Each row is a point on a landscape with many peaks, with its height.
A climber steps from a point to the highest of its 2 nearest points, and stops where none of them is higher. Distance is the straight distance between rows; heights are no part of it.
J_105: [132  95 130 101 147 153 146 124 114 144 141 151 124 117 178 171 146 110
 135 166 145 101 131 165  97 135 113 103 171 106 121 111 113 118 103 102
  96 149 135 118 124 166 126 138 171 106  77 124 164 142]  height 3.67
J_168: [140 106  92 129  98 174 127  97 104 133 107 164 129 154 167 148  71 124
 122 154 112  75 146 114 150 138 140 121 163 116  91  60 129 151 127  54
 103 117 106  91 153 149 153 108 165  72 111 106 173 161]  height 5.18
J_723: [107 113  59 145  94 177 109 116 109 152 100 175 127 151 155 108  92  89
 141 122 137 129 125  83 159 134 174 151 126  99  99  61 177 150 116  58
  98 134  97 118 148 141 106  85 159  72 141  77 146 146]  height 6.00
J_272: [202 143 135  73  93 112 121 163 145 108 188 109 117 156  86 124 135 118
  59 162 182 106 112  59  80 186 118 141 143 161 131 136 157 146 109  79
 115 104 139 135 204 124 134 158 129 121 206 149  95 135]  height 6.27
J_574: [128 125 134 127 130 126  62 144 113 118 122 139 166 153  77 116 109 166
 109  95  78 109 177 142 143 164 189 134 155 177 146 121  97 143 145  94
  94 123  94 123 133  87 142 166 124 121 147 121 127 129]  height 5.21
J_784: [138 106  98 134 151 148 138  77 108 159 131 127  99  82 145 135 115  91
 162 131 158 155  93 121 102 104  84 151 105  47  72 134 133 126 107 152
 145 109 140  97 183 189 105  81 151 137 159 109 163 124]  height 1.46
J_549: [126 116 124 148 136 149 118 148 126  91  95 168 152 148 131 127  59 132
  74 113  98  94 124  95 137 170 139 116 189 147 156 110 156 181 185 120
 144 126 112 108 126 117 176 148 159  17 179 159 134 134]  height 1.18
J_477: [167 103  70  88 140 148  79 133 116 123 157 179 115 101  76 142 138 100
 115 147 139 126 151  87 132 185 189 131 170 124 129 113 169 156 137  82
 107 118 141  96 181  96 116 167 156 125 179 120 127 102]  height 1.56
J_843: [129 140 126 124 109 177 144 110  81 165  77 126 142 174 176 138  89 150
 147 129  97 104 133 124 145 124 132 146 149 130  96  67 139 167 124  94
 116 151  59 129 138 163 185 113 188  45 122 129 150 151]  height 4.55
J_210: [149 157 110 146  92 110 130 114 120 145  69  91 147 164 152  73  71  70
 105 101 119 145 104  62 147 108  91 158 117 121 124 112 177 167 115 104
 130 124  71 196 162 168 114  83 125  70 174 131 105 141]  height 4.73
J_455: [125 145 152 144 118  88 141 125 167 135 109  76 137 125  76 110 140  89
 133 130 118 120 135 110  89 134 132 113 150 156 153 136 155 137 145 156
 150 130 155 196 143 117 113 156  99 144 150 132  78 124]  height 3.73
J_685: [131 128 109 147 136 126 163 134 145 140 112  74 135 150 142 148 132  87
 109 122 166 143  94 146 114  83 114  97 138 125 120 137 121 108  98 113
 160 164 113 172 146 167 104  90 132  99 125 128 129 150]  height 4.23
J_50: [ 92 139 152 117 186  91  87 133 168  69 177 185 119  38  89 127 147 169
 168 115 147 134 130 144 170 112 121 113 109 112 117 172 117  86 154 216
 162  78 145  89  97  82 151 127  92 209 116 142 131  94]  height 4.22
J_16: [ 99 147 149  70 112 135 128 123 126 133 184  87  76 136 109 108 187 160
 117 125  94 122 112 178 129 178 143 162  99 147 148 186  96 143  89 154
  84 103 146  87 133  96 115 167 126 230 111 131 124 118]  height 5.12
J_351: [160 171 138 142 123 104 121 112 149 172 130  64 135 130 101 119 136 103
 143 111 125 142 113 121 120 122 128 158 105 131 112 132 135 119 124 153
 139 131 148 192 171 136 121 134 128 194 147 126 111 120]  height 4.34
J_219: [148 134 123  94 106 118 133 151 166 137 196 129 125 165 114 117 172 151
  73 131 179 144 135 174 140 133 167 134  78 165 163 155  91  80  94 136
 102 132 155 140 109  72  93 136  93 208 122 127 104 132]  height 3.87
J_771: [ 78 171 175 150 160 129 138 116 122  92  99 134 155 146 107  63 127 168
 145  96 141 171 141 112 180  96  84 122  88 112 125 155 128 111 151 193
 137 124 102 145  44 149 161  94  93 114 124 141 100 130]  height 3.94
J_831: [128 120 116 183 113 129 159 125 102  85  84 124 167 162 151 113  84 121
 111  98 116 141 164 164 145  89 125 108 133 146 128  95  97 125 126  83
 146 134 110 130  39 115 147 102 101  50 124 140 119 150]  height 1.98
J_832: [122 158 142 139 121  93  91 118 147  94 131 133 160  98  84  82 119 163
 133  91 138 131 156 128 146 122 160 132 108 165 122 138 108 102 162 134
 126  76 156 166  93  81 128 142  95 160 118 121  90 114]  height 5.80
J_753: [104 116 157 127 169 159 114 161 122  89 132 198 127  93 168 156 118 185
 198 135  64  94 147 139 112 168  82  97 151 129 120 127 116 142 144 104
 139 127 128  50 115 151 165 169 143 115  69 141 162 119]  height 2.43
J_755: [119 127 143 123 129 128 137 139 154 132 120 166 168 152 125 108 126 151
  96 123 190 149 162 156 134 106 124 109 129 147 157 124 127 110 128 133
 131 146 133 143  47 114 115 128  69 126 130 136 121 126]  height 4.05
J_499: [ 98 102 135 140 138 129 171  94 140 146 109 159 113 150 173 156 174 115
 139 100 125 147 154 222 126 115 146 149 158 168 170  97 106 106 111 146
 119 144 104 110  49  90 131 119 120 133  85 115 138 162]  height 2.44
J_56: [ 92 108 128  94 110 117 154 125 119 137 149 153 130 130 125 118 152 167
  77 121 101 121 127 189 119 193 157 130 154 148 203 145 127 147 113 110
 120 133 156  85  95  80 118 169  92 159 131 149 150 119]  height 1.72
J_228: [140 114 133  76 134 130 107 150 148 130 189 172 131 121 117 120 180 132
 111 142 179 139 132 158 142 153 152 103 103 141 167 171 102  92  89 130
  86 129 137  90 103 102 126 155 111 194 120 126 128 124]  height 4.29
J_889: [141 116 108 139 148 122 135 102 144 121 107 111  82 102 139 118 113  99
 124 151 124 132 101 117 116  98  89 159 120  69  94 158 130  94 117 183
 167  95 155 107 153 127 108  55 107 156 143 139 149 110]  height 1.50
J_878: [115 141 167  97 120 136 161 115 118 193  82  94 107 142 168 126 151 133
 121 141 150 136  92 134 100  98  75 163 118  81  99 124 144 165 101 189
 133 137  92 148 150 202 139  85 129 121 136 149 112 123]  height 1.75
J_427: [192  99 120  90  55 128 125 163 154 127 187 129 139 168  86 126 123  96
  44 187 178  87 123  51  88 196 141 140 110 193 145  89 154 149 133  47
  74 102 134 154 145  85  94 124 121 144 202 131  89 155]  height 4.56
J_432: [ 84 135 163 115 119 117 167 120 139 134  89 118 129 139 116  93 143 180
  94 115  96 134 114 139 119 166 140 123 149 121 190 162 165 158 145 153
 145 119 134 107 113 104 141 150  85 124 145 158 122  94]  height 1.99
J_33: [107 127 104 186 125 125 113 184 136  39 161 169 119  91 135 100  76 160
 136 126 122 119 152  76 161 112 131  77  91 145 147 153 114  84 202 121
 136  71 144 110  89  99 114 117 111 147  85 103 106 162]  height 3.35
J_35: [182  88  73 102  76 163 123  99 122 150 174 140 109 145 136 144 132  66
 112 166 159 106 139  89 116 172 153 152 121 137 122  95 135  99  97  57
  83 117 153 130 172  97  83  89 132 137 161 102 132 163]  height 3.83
J_470: [156 114 119 123 144  69  93 114 135  65 181 187 140  39 122 131 141 144
 109 122 152 124 130 136 143 129 107 107  86 106 123 179  96  76 110 173
 153  89 169 104  91  83 129 128 102 234 104 153 116  95]  height 4.51
J_902: [157 154  93 132 168 157  90 116 112 179 134 154 161 105 104 115 144 102
 165 126 140 140 138  50 147 152 138 157 118 117  98 113 168 150 129 110
 111 161 101 144 201 157 132 140 185 118 171 108 135  71]  height 0.56
J_472: [112 176 168 127 115 121 152 110 153 196 117 105 178 161 152 130 158  84
 115 121 194 156 103 156 129  69  90 143  76 143 100  98 117 101  53 137
 134 149 127 176 101 154 107  66  80 135 137 117 122 141]  height 6.19
J_313: [156 103  78  72 138 177  64 172 113  95 186 155  67 151 151 154 101 113
 142 148  98  73 143 112 130 174 132  92 163 105 115 154 124 135 171  85
  82 127 113  56 185 129 122 169 174 105 101 119 186 130]  height 1.97
J_850: [120 141 169 135 124 150 161 102 109 165  45 147 154 109 163 157 155 123
 155 134 144 160 113 160  96 109  94 137 155 129 105  43 159 151 117 142
 143 133 113 136  69 172 149  99 153  59  92 123  93 142]  height 2.32
J_506: [112  73 138 156  96 103 155 140 157  91 113 158 106 128 163 105 111 125
  75 144 103 105 120 137 106 138  96  99 132 133 155 136  91  98 126 142
 127  93 154 112  58 101 100 119 106 170  76 163 102 157]  height 5.51
J_414: [ 71 109 125 181 137 132 120 186 113  29 109 160 112 124 125  91  69 161
 138 110 100 115 144  96 172 131 121  62 127 142 146 142 116 132 203 136
 142  94 135 100  89 144 160 154 120 104  83 143 124 161]  height 3.05
J_406: [139 176  64 138  95 135 125 164 154 101 153  92 116 122  99 107 126 135
 102 127 153 157 101  18 160 124 113 121  43 114 121 164 164 101 171 137
 161 126 127 159 178 123  82 111 149 164 138 116 100 121]  height 1.86
J_614: [ 75 150 146 129 118 153 138 150 104 123  89 135 126 195 161  59  93 187
 122 111  79 116 141 116 182 136 116 136 101 136 146 121 122 145 150 148
  84 104  84 103  95 160 194 121 139 120  94 137 130 177]  height 2.84
J_118: [168 169 160 113 146  89 151 150 138 124 128  95 158 138 102 142 133 164
 101 150 163 145  86 117 101 120 112  98 122 133 137 198 134 167 111 140
 174 162 144 168 165 131 127 142  99 117 180 183 128  82]  height 2.72
J_704: [110 139 152 190 173 116 133 121 128 112  74 130 126  81 116 159 116 150
 184  94 129 144 137 121 138  72 105 122 140 114 101 137 138 139 167 183
 177 165  88 164 112 168 165 115 145  87 122 133 104 109]  height 3.16
J_217: [146 121 149 161 160 120 121 123 113 141 113 123 132  94 135 213 156 120
 200 134 117 139 132 189 108  70 163 140 162 137 105 107  87 111 127 158
 160 160 134 151 121 127 135 142 154 103  89  94 147 114]  height 2.39
J_19: [126 119 114 114 176 173 119 171 115 105 153 173 100  81 135 163 109 168
 211 138 110 120 133 127 108 140  65  97 133  98  80 132 117 147 173 161
 142 126 116  64 174 173 156 139 143 124  99 107 190  93]  height 2.30
J_511: [113 111 121 163  91 126 181 138 144 112  82  93 100 149 151 104  98 117
 119 148  84 130 118 113 106 133 117 110 143 131 142 118 142 116 141 139
 141 105 147 130 109 113 111 105 119 134  90 140 109 171]  height 6.40
J_485: [152 129 120 135 141 110  85 140 153  98 174 130 163 116  94 139 123 138
 124 128 163 116 160 112 131 121 160 106 126 164 103 141 104  99 136 110
 126 133 172 163 114  90 113 137 104 144 155 109 116  99]  height 5.02
J_269: [123 143  97 160 162 149  97 117 136 149 111 168 131  88 108 120 126  84
 159  89 141 164 113 113 147 125 142 153 147  96 107 102 174 144 140 138
 141 155  88 119 176 173 150 134 178  98 140 100 120  95]  height 0.45
J_573: [128 112 141  89 138 152  79 172 132 124 143 139 131 156  94 125 105 156
 145 130  62  66 160 139 144 167 170 102 142 149 123 135 102 133 149  65
  92 127 117 100 145 103 132 185 143 118 104 102 137 128]  height 4.38
J_264: [137 133 150 126 150 123 144  82 119 188 161  84 117 108 112 157 172  88
 183 153 110 139 127 171 116 116 151 160 120 117 121 124 134 119 107 132
 136 156 171 151 159 138 118 153 134 163 147 107 149 101]  height 4.82
J_516: [151  92 100 114 116 151 122 114 123 205 138 122 134 152 132 151 146  64
 138 163 153 127 155 126 116 167 171 149 144 144 130  84 126 126 105  66
  62 150 140 147 137 118  84 112 126 138 169  84 136 133]  height 3.44
J_507: [160  93  93  87 144 164  66 153 114 115 185 173 102 102 122 156 138  98
 168 162 138  83 164 101 129 195 159 108 170 133  97 117 134 135 135  72
  66 122 136  79 165 127 127 150 170 120 140  89 147 116]  height 1.76
J_657: [111 138  97 132 187 118  64 148 140  51 165 210 107  52  93 136 112 160
 159 116 138 147 140 112 176  93 124 104 101 107 102 182 122  89 168 188
 149  97 146  79 134 107 128 120 126 161 116 126 128 110]  height 3.99
J_287: [135 162 127 139 157 125 100 128 122 141 183  94  85  75  81 152 148  97
 217 109  93 122 130 124 132 153 152 116 101 107 111 168 142 116 167 152
 140 136 135 120 226 155 128 170 155 194 158  96 156  85]  height 5.11
J_102: [ 93 141 127 144 125 134 159 150 108  99  82 131 154 164 133  70 102 140
 100 117 142 156 134  70 161 126  80 103  94 115 138 124 143 146 151 140
 149 120 119 145  69 159 129  93 108  68 143 158 110 151]  height 4.54
J_997: [171 158  69  94  78 137 142 128 110 156 156  87 130 173 102  83 139  86
  93 163 160 128 103  36 130 170 125 164  76 128 131 153 186 137  94  58
 106 133 125 145 197 116  67 106 138 170 199 129 124 139]  height 1.20
J_765: [128 119  70  93 150 169 102 160 121  91 156 155  73 119 165 139 135 131
 206 141  86  84 133 146 142 161 107  97 156  94  97 152 120 142 159 123
 102 126 127  32 175 153 126 160 180 156  91  93 192 127]  height 2.18
J_65: [134 143 134 152 142 135 104 108 146  98 134 132 171  83 136 145  89 134
 129 128 168 134 113 108 107  78  81 118 110  84  43 122 101  96 128 161
 164 127 142 186 122 163 129  67 122 125 143 116 142 109]  height 4.97
J_187: [162 151 118 119  90 113 141 124 123 157 100 100 189 176 112  87  91  88
  86 119 125 148 117  73 120 128 119 152 137 140 154 117 166 169 108  72
 144 160  94 152 147 125 101  95 113  89 198 138 113 112]  height 3.74
J_454: [129 143 113 144 119 128  98 111 142 127 188 101 100 107  84 141 138  94
 205 115 112 136 135 110 156 133 142 135  44  91  83 145 130 103 164 167
 120 100 169 120 197 112 107 140 145 219 145  86 141 112]  height 5.63
J_9: [140 161 132  89 150 115 111 138 100 129 185  49 106 100  92 139 159 139
 181 132  88 106 114 129  99 152 113 125 104 104 119 177 116 137 132 125
 134 107 162  92 216 142 128 195 139 182 158 131 170  91]  height 4.65
J_496: [125 134 111 147  79 153 149 127 114 131 102 117 133 186 117  68  61 128
 117 142  74 105 143  71 145 166 140 115 112 142 167 104 161 171 142  81
 108  94 120 122 133  90 127 134 128 121 162 142 126 153]  height 5.27
J_386: [ 99 130  80 147 108 151 139 102 128 154  69 144 155 165 150  74 113  64
 135  99 127 177 133  85 186 110 139 153  91  97 136  73 202 134 129  85
 118 141  70 138 100 149 112  62 120  95 142  79 122 155]  height 7.54
J_160: [130 128  82 120  87 140 154 127 153 174 148  75 106 179 137 139 162  87
 110 152 150 137 100 119 125 109 116 137  87 113 110 121 130  85  81 106
 111 145 144 150 158 140  78  92 121 163 131 124 133 148]  height 4.75
J_560: [118  88 125 193 135 110 171 123  99  65  73 122 130 129 166 115  81 122
 120 106 107 136 142 154 151  81 120 100 138 121 131 130 120 101 163 142
 183 130 109 121  60 128 153  61  91  71 113 152 143 150]  height 1.85
J_366: [108  94 150 141 127 155 134 133 120 139 119 179 148 142 156 150 115 129
 125 148 110 112 160 173 113 157 139 117 163 143 149  72 102 140 143  88
 108 127 144 100  87 122 148 170 153 107  78 113 126 139]  height 3.37
J_909: [133 129 145 183 158 120 132 100 130 111 118 163 160  72 115 185 134 101
 187 110 163 140 134 183 127  67 159 105 144 129  89  92 122  96 135 133
 164 150 152 146  79 122 122 101 111 114 109 101 123  89]  height 2.28
J_161: [123 123 172 109 167 129 150  80 117 198 174 139 150 126 121 147 203 102
 168 122 155 162 134 204 122 115 148 148 111 124 161 119 116 105  71 156
 126 160 149 108 113 113 155 154 108 166 129 105 160 116]  height 5.13
J_327: [137 107 114 193 129 156 134 115 107 114 112 149 163 102 143 157 110  96
 141 100 137 145 159 151 117  79 162 124 157 121  95  72 114 119 120  72
 143 133 118 148  88 140 126  87 132  46 123  92 137 120]  height 2.15
J_182: [125 122 209 141 167  95 122 122 142 138 129 104 131  87 122 207 165 172
 192 141 123 112 130 187  94  99 138 102 158 140 130 133  83 104 133 180
 158 151 167 153 103 129 147 181 118 137  76 134 122  99]  height 2.52
J_863: [ 80 156 190 159 110  98 148 105 136 123 126 109 139 128 118  55 131 163
 145  92  98 142 146 136 117 133 124 140  83 150 148 138 106 107 133 165
 126  72 162 131  77  99 144 135  61 170 101 132 100 132]  height 7.10
J_993: [197 107 110  71 109 117 110 181 126  92 187 127 122 125  86 142 146 129
  49 166 196  95 115 117  83 172 121 103 142 157 146 151 109 113 108  76
 145 120 161 117 167 105 118 153 129 154 169 166 113 140]  height 5.62
J_596: [118 159 148 134 143 102 103 106 157 151 136 121 171 104 131 153 143 100
 116 107 180 157 108 162 110  47  97 156  93  78  49 108 109  81  73 138
 157 128 148 179 113 162 101  79  99 148 134 111 128 135]  height 5.45
J_547: [132 125  98  73 123 114  96 133  90 115 182  63  76  89  97 111 175 157
 126 132  92  87  99 138 111 170 146 133  85 131 151 195 104 133 102 129
 101  78 183  79 192  93 104 200 150 206 136 149 144 131]  height 4.42
J_282: [124 179 151 189 172 135 135 109 128 153  91 125 192  74 113 161 114 126
 182 115 150 169 126  99 123  97 107 117 128 109  86 102 146 158 137 149
 163 174 121 172 129 162 151 121 121  70 152 122 117  76]  height 2.91
J_572: [122 116 125 132 126 149 185 121 123 179 128 117 139 138 169 191 158 100
 162 131 146 131 104 149  96  81 117 122 141 103  91  84 121 103  86  83
 159 158 117 140 135 188 115 100 142 106 117 112 166 142]  height 3.93
J_354: [138  94 118  93  84 133 146 134 125 174 149 120 105 190 159 149 132 110
  68 143  79  79 130 168 119 173 161 144 178 162 177 105 102 163 112  94
  75 135 117 102 127 116 114 150 168 110 134 137 152 170]  height 1.28
J_321: [158  85  97 105 126 134 133 116 127 145 148  94  70 147 142 148 144  81
 119 149 108 108 108 135 104 145 164 127 188 164 126 104 120 162 125 121
  73 135 139 143 165 132  95 162 182 117 111 100 119 168]  height 1.07
J_342: [ 68 109 146 128  85 137 139 144 108 128 108 117  91 166 154  84 102 166
 127 117  43  91 149 151 132 147 144 142 141 151 157 107 111 157 160 130
  65  91 111 108  92 121 156 155 144 144  78 128 116 182]  height 3.26
J_172: [ 98 128 141 137 127 152 109 187 111 103 121 124 115 151 135 109  90 187
 173 128  54  77 148 116 139 164 146 105 160 155 129 106 130 164 182  91
  97  94 114 102 148 150 177 176 153 112 101 115 132 154]  height 3.79
J_859: [118 148 163 153 144 149 150  94 115 148  54 133 203  99 146 149 121 120
 144 124 159 162 127 126  88 103  97 135 145 118  97  67 160 159 125 125
 171 140 131 166  75 163 134 125 121  13 143 132 120  90]  height 2.63
J_568: [150 130  85 109 116 154 144 110 100 180 138  82  78 151 162 157 148  72
 156 156 165  92  83  60 117 137 130 131 164  84  85 115 177 184 107  89
  88 161 103 148 223 225 111 145 197 109 136 112 167 151]  height 0.81
J_852: [146 117 171 142 131  99 124 144 144  98 118 144 178 133 120 141 118 164
  96 133 166 121 141 145 107  95 132 100 149 178 137 147 102 126 126 124
 157 161 158 170  84  96 134 156  91  86 122 148 108 124]  height 4.47
J_713: [119 147 190 145 136 131 149  88 140 198 144 114 185 145 125 138 165 118
 157 118 158 155 147 190 127  91 138 151  97 147 110  97 109 105  56 134
 126 175 132 159  89 121 130 119  94 122 135 108 134 108]  height 5.50
J_714: [170 116 126  98 139 124 123 103 111 172 129 117 132 134 136 152 150 104
  86 162 181 151  98 167  89 102 106 170 168  91 134 126 128 129  74 117
 139 144 153 118 166 139 124 123 134 130 173 160 127 127]  height 5.22
J_954: [166 138 107  90 149 167 112 120  91 184 166 109 109 103 132 142 151 102
 171 151 165 122 110  64 110 165 132 129 130  82  88 123 160 146 138 106
 129 148 126 119 238 211 127 148 181 122 182 109 163 124]  height 0.68
J_437: [ 69 114 161 167 158 136 129 142  99  85  83 201 127 102 152 129 115 201
 174 116  67 107 151 161 132 146  98 117 153 135 133 118 125 144 166 133
 146 106 117  64  77 115 202 148 125  98  75 165 118 141]  height 2.57
J_202: [207 116  87  93 116 150 133 129 137 109 172 112 135 120 117 151 104 100
 109 164 147 116 137  86 114 139 109 119 136 109  93 110 140 118  95  63
 120  97 150 141 181 133  93 116 146 127 165 108 150 120]  height 4.25
J_326: [103 140 171 126 107 156 161 114 131 157  55 112 126 138 162 109 129 131
 131 136 153 124 106 112 117 118  79 147 156  93 112  75 182 182 133 166
 126 128 113 129 115 188 154 108 125  87 118 147 107 138]  height 2.01
J_82: [110 151 195 173 147 110 127 116 110 113  68  75 128 141 130 125 144 167
 171  84 135 159 136 133 159  69 117 127 119 127 125 156 110 105 141 191
 158 149  72 191  56 169 193  92 105  87  97 137 103 138]  height 3.50
J_419: [112  88 146  94  96 127 129 140 100 166 144 159 138 165 142 167 133 160
  73 134  71  96 135 202 105 195 161 125 158 176 201 133  72 160 112  97
  76 140 138  89 105 110 125 193 125 136 128 156 160 143]  height 1.49
J_213: [ 64 132 156 180 165 103 126 146 123  53  62 167 145  87 123  90 105 169
 156 102  98 140 154 134 147 133 132 100 131 141 148 127 139 128 186 173
 167  89 123  94  60 107 163 128  97 103 108 174 104 138]  height 2.77
J_442: [114  87 118 135 108 154 113 138 110 148 104 151 157 182 120  81  96 138
 120 116  98 118 170 105 157 188 186 147 123 158 155  95 145 149 161  72
  93 131  99 122  97  96 139 124 112  99 159 110 132 132]  height 6.69
J_144: [ 93 147 117 150 115 150 151 130 142  97 106 109 138 152 121  67  82 135
 106 130 105 129 128  48 146 142 111 119 103 135 126 113 169 145 159 126
 140 101 146 134 130 123 106 110 122 131 154 140 117 129]  height 5.31
J_283: [111 131 130 175 159 111 151 118 145  93  69 115  89  82 134 140  93 126
 151 109 130 143 129 106 140  88  93 134 111  71  91 160 135  78 155 205
 184 116 115 126  90 138 122  27 104 131 126 141 134  91]  height 1.63
J_971: [144 169 108 107  87 145 128 116 130 173 186  98 119 169 120 100 165 123
 121 153 160 129 122 101 166 140 139 157  40 110  92 141 131  82 106 124
  93 131 142 140 157 117  90 110 132 209 130 105 118 121]  height 5.47
J_615: [158 142 110 138  66 116 165 158 147 134 124  95 149 183 106  73 115  75
  75 139 134 137 115  71 114 158 123 118 102 174 157 123 171 127 134  86
 131 138 128 177 137 100  85 126  86 109 194 136  87 134]  height 3.00
J_53: [108 115 137 126  94 122 155 101 124 171  77 118 141 187 173 116 145  99
 105  97 112 141 165 179 116 122 133 171 146 158 178  80 115 140 103 136
 100 161  92 140  71 119 131 119 106 106 123 132 106 169]  height 2.68
J_819: [110 161  80 155 119 121 131  92 138 147  67 121 151 111 127  64  94  80
 125  93 115 172 118  66 167 106  96 166  94  97 109 103 194 149 132 128
 148 128  73 145 136 154 109  75 136  92 155 112 102 119]  height 5.94
J_876: [126  89 131 183 148  78 159 129 131  63  95 141  91  81 136 136 103 138
 158 125 109 105 141 135 145  72 120 103 124 109 120 158 110  72 149 168
 178 121 130 112  69 102 131  58 101 137  81 146 137 116]  height 1.74
J_173: [112 146 146 168 133  79 135 150 142  52 100  74 125  90  85 116 100 168
 141 104 119 121 102  78 134 108 121  76 127 140 127 198 130 128 188 202
 183  96 164 166 107 102 114 111  95 142 134 174  92 123]  height 2.69
J_588: [146 176  70  91 106 133  89 108 119 142 206  96  75 140 114 113 171 105
 153 134 142 150 118  78 161 141 113 150  35  92  87 168 151  93 143 141
  90 127 151 121 204 137 108 145 165 216 118  88 149 130]  height 6.59
J_514: [114 140 162 120 176  83  98 105 157 111 131 153 118  76  83 128 181 152
 157  97 136 149 120 164 156 103 149 138 134 122 144 174 124 124 130 219
 163 133 107 131 101  91 176 118 103 156 121 142 110 105]  height 3.91
J_583: [112 124 155  93 161 147 158  92 122 192 115 119 112 110 152 172 169 125
 171 133 148 154  85 153 119 115  76 145 121  57  99 130 143 134  95 179
 138 143 126 116 179 201 151  93 139 130 133 137 174 117]  height 1.57
J_489: [ 94 137  88 125 171 124 105 173 144  44 148 182 138  82  86 111  92 180
 146 117 113 127 150  63 173 133 153  77  88 146 143 157 131 117 186 132
 160  97 145 115 128  79 107 136 110 139 130 117 111 128]  height 3.65
J_291: [132  99  97 138 122  90 114 132 152  68 170 203 121  89 123 103 109 129
  83 139 112 122 129 147 125 151 117 103 112 107 178 163  93 101 123 146
 134  86 159  81 101  83  96 143 121 207 100 136 123 129]  height 4.90
J_387: [ 89  96 172 142 110 120 144 150 119 135 119 136 128 121 143 157 142 156
 160 126  92  89 131 155  87 176 153 105 183 192 176  98 105 153 165  84
 121 113 151 108  96 100 116 212 114 120  81 121 121 133]  height 3.03
J_109: [149 135 150 117 134 170 120 117  86 176  78 111 133 145 170 199 150 132
 142 140  99 122 117 162 116 113 145 160 170 133 108  77 128 161 102  89
 122 186  77 149 144 168 159 137 206  47  87 131 153 122]  height 3.98
J_703: [178  86 106  82 118  98  96 128 113  98 177 129  88 115 118 149 131 119
  48 159 138 112 133 170  82 150 137 160 190 140 165 140  95 130 105 121
 107  97 171 119 167  94 113 178 143 151 158 146 111 148]  height 6.94
J_575: [122  83  84 121 132 120 145  96 136 133 173 166 118 136 168 159 171  94
 135 106 142 155 146 216 146 109 140 160 125 149 137 122  71  79  72 140
  87 144 111 111  63  99 118 112 135 164  75  84 166 146]  height 2.31
J_235: [162 108  89  93 112 153 135 114 114 140 153 101  46 146 161 168 120  80
 159 158 120  90  96 109 114 152 146 129 187 135  85 116 129 170 130 102
  85 126 126 118 218 189 122 154 211 120 113 120 162 169]  height 0.94
J_593: [172 104 156 104 114 109 106 115 133 122 129 155 139 121 138 154 126 129
  53 163 143 145 111 179  83 122 103 164 183 138 127 117 118 150  84 124
 124 116 164 130 125 124 122 137 134 111 137 153 117 138]  height 5.84
J_486: [131 115 107 142 144 137  96 140 130  90 149 199 128 100 102 132  81 119
  97 131 114 103 141  97 133 174 172 110 194 144 128  91 150 162 157  95
 140  98 129 103 149  86 157 160 138  60 162 129 115 125]  height 1.35
J_938: [ 98 120 173 120 140 115 134 131 133 136 123 104 107 109 132 172 164 156
 173 136  61 105 108 181 100 139 127 120 154 151 155 146  86 143 143 139
 126 123 149 113 146 124 126 194 132 147  70 126 140 118]  height 2.71
J_860: [151 126 120  67 155 129 112 127 125 156 191 134 121 108 130 135 172 107
  91 167 216 164 117 155 114 119 105 139 122  99 143 155 109  95  86 153
 123 139 165 106 155 150 112 147 118 176 136 150 133 135]  height 4.74
J_966: [118 128 158 109 104  87 154 137 167 132 126 144 160 158 142  97 154 165
  73 124 168 143 140 183 123 108 132 109 105 160 192 159  75  94  98 161
 123 133 125 137  47  84 126 115  58 165 120 148 108 137]  height 3.66
J_879: [124 126 163  99 147 129 151 119 101 166  85 117 105 167 179 186 138 157
 108 121  71 134 114 189 124 124 126 160 177 128 155 125 135 171 112 128
 110 178  88 111 143 160 184 142 193  70  83 151 130 120]  height 3.48
J_14: [111 168  98 171 124 112 145 149 152  79 119  86 106  97  90 107 112 122
 113 109 156 152  95  42 127  88 105 108  73 107 137 177 137  94 183 194
 188 121 131 173 133 119  88  91 104 140 135 143  84 104]  height 2.27
J_333: [105 146 144 123  93 123 130 128 129 119 110 112 141 202 145  59  96 170
  56 130 113 141 130 146 176 107 108 148 100 126 160 146 112 117 123 154
 109 132  88 135  69 102 160 103 101 126 119 149 109 172]  height 2.42
J_418: [149 131 118 149 164 111 150 139 136 102 116 112 166 116 137 169 107 155
 120 110 184 149 114 105 119  57 103  98 134 101  84 154 117  98 120 147
 194 170 120 169 125 166 117  84  91  95 140 142 155 107]  height 4.60
J_911: [182 160  61 116  72 133 156 149 148 119 147  77 112 160 112 113 122 106
  65 151 163 144  78  34 125 127  96 133  58 104 113 133 170 125 116  99
 166 117 126 156 198 120  74  93 146 147 171 138 128 130]  height 1.51
J_181: [143 162 174 143 152  74 124 149 153 103 109  78 139  91  76 133 139 142
 124 120 158 131 104  96  99  91 134  97 139 149 133 175 148 140 154 170
 183 135 154 191 147 116 113 149  85 117 151 170  75 101]  height 3.15
J_712: [162 132 105 131 142 151 116 142 147 105 166 130 124 117 121 131 104 137
 138 143 141 127 151 104 128 125 124  96 106 121 101 133 127 104 136 103
 124 101 154 134 156 122 116 141 135 157 117 110 140 102]  height 4.61
J_599: [122 130 128 114 114 103 102 145 128 124  97 103 117 165 135 102 102 150
  53 119 106 126 128 174 153 107 129 145 135 127 167 154 132 140 125 158
 119 157  87 130 101 121 172 126 149 106 108 154  96 135]  height 2.76
J_189: [123 117 118 126  91 134 141  87 134 211 103 124 157 178 146 109 131  93
 108 126 131 130 143 150 119 139 153 172 143 160 150  58 143 162  95  87
  66 143 106 138 111 133 112 119 112 122 135 103 124 137]  height 3.02
J_152: [ 80 130 190 140 154  96 135 110 136 126  83 142 104 121 131 121 174 153
 172  89  97 158 139 188 156  99 158 157 140 168 156 153 128 137 114 199
 130 147  60 114  77  98 189 119 111 127  77 132 114 117]  height 3.56
J_745: [148 146 172 117 125 116 164 153 118 156  89 103 131 144 127 128 120 160
  90 136 112 136  99 111 111 147 118 129 152 118 163 175 147 171 119 136
 141 155 104 150 177 133 135 151 132 105 155 174 129 105]  height 2.36
J_606: [106 118 183 113 144 108 116 132 115 133 100 125 113 149 135 155 146 186
 102 109  95 128 124 204 151 103 127 137 160 136 179 165  98 133 110 156
 116 165  91 111  93 122 170 148 135 103  88 157 127 128]  height 3.20
J_579: [ 85 154 191 104 118  96 120 128 143 141 163  98 116 100 103  95 176 168
 130  95 101 109 130 181 114 148 141 142  93 155 149 165  91 109  99 157
 106  89 150 120 104  92 133 174 100 206  98 129 113  97]  height 5.90
J_12: [144  89  60 127 134 139  89 103 140 132 176 164 134 129 141 136 144  93
  93 133 152 151 155 169 148 113 155 154 118 116 125 116  88 105  95  79
 105 147 128 128 119 100  96 111 144 148 112  76 154 147]  height 2.17

For each start below, name the point where the climber stops.
J_333 | J_442
J_477 | J_511
J_499 | J_863
J_784 | J_144
J_414 | J_511
J_152 | J_511
J_12 | J_863
J_235 | J_472
J_911 | J_472

Call two points neighbours if one is among the 2 nearest of the other. Go from one point of each pair to the other, from neighbour to neighbour, staying as high as possible. Name the lowest point that can't be avoided.
J_144 and J_442 | J_496
J_511 and J_386 | J_606
J_272 and J_703 | J_993
J_472 and J_588 | J_685
J_588 and J_863 | J_547
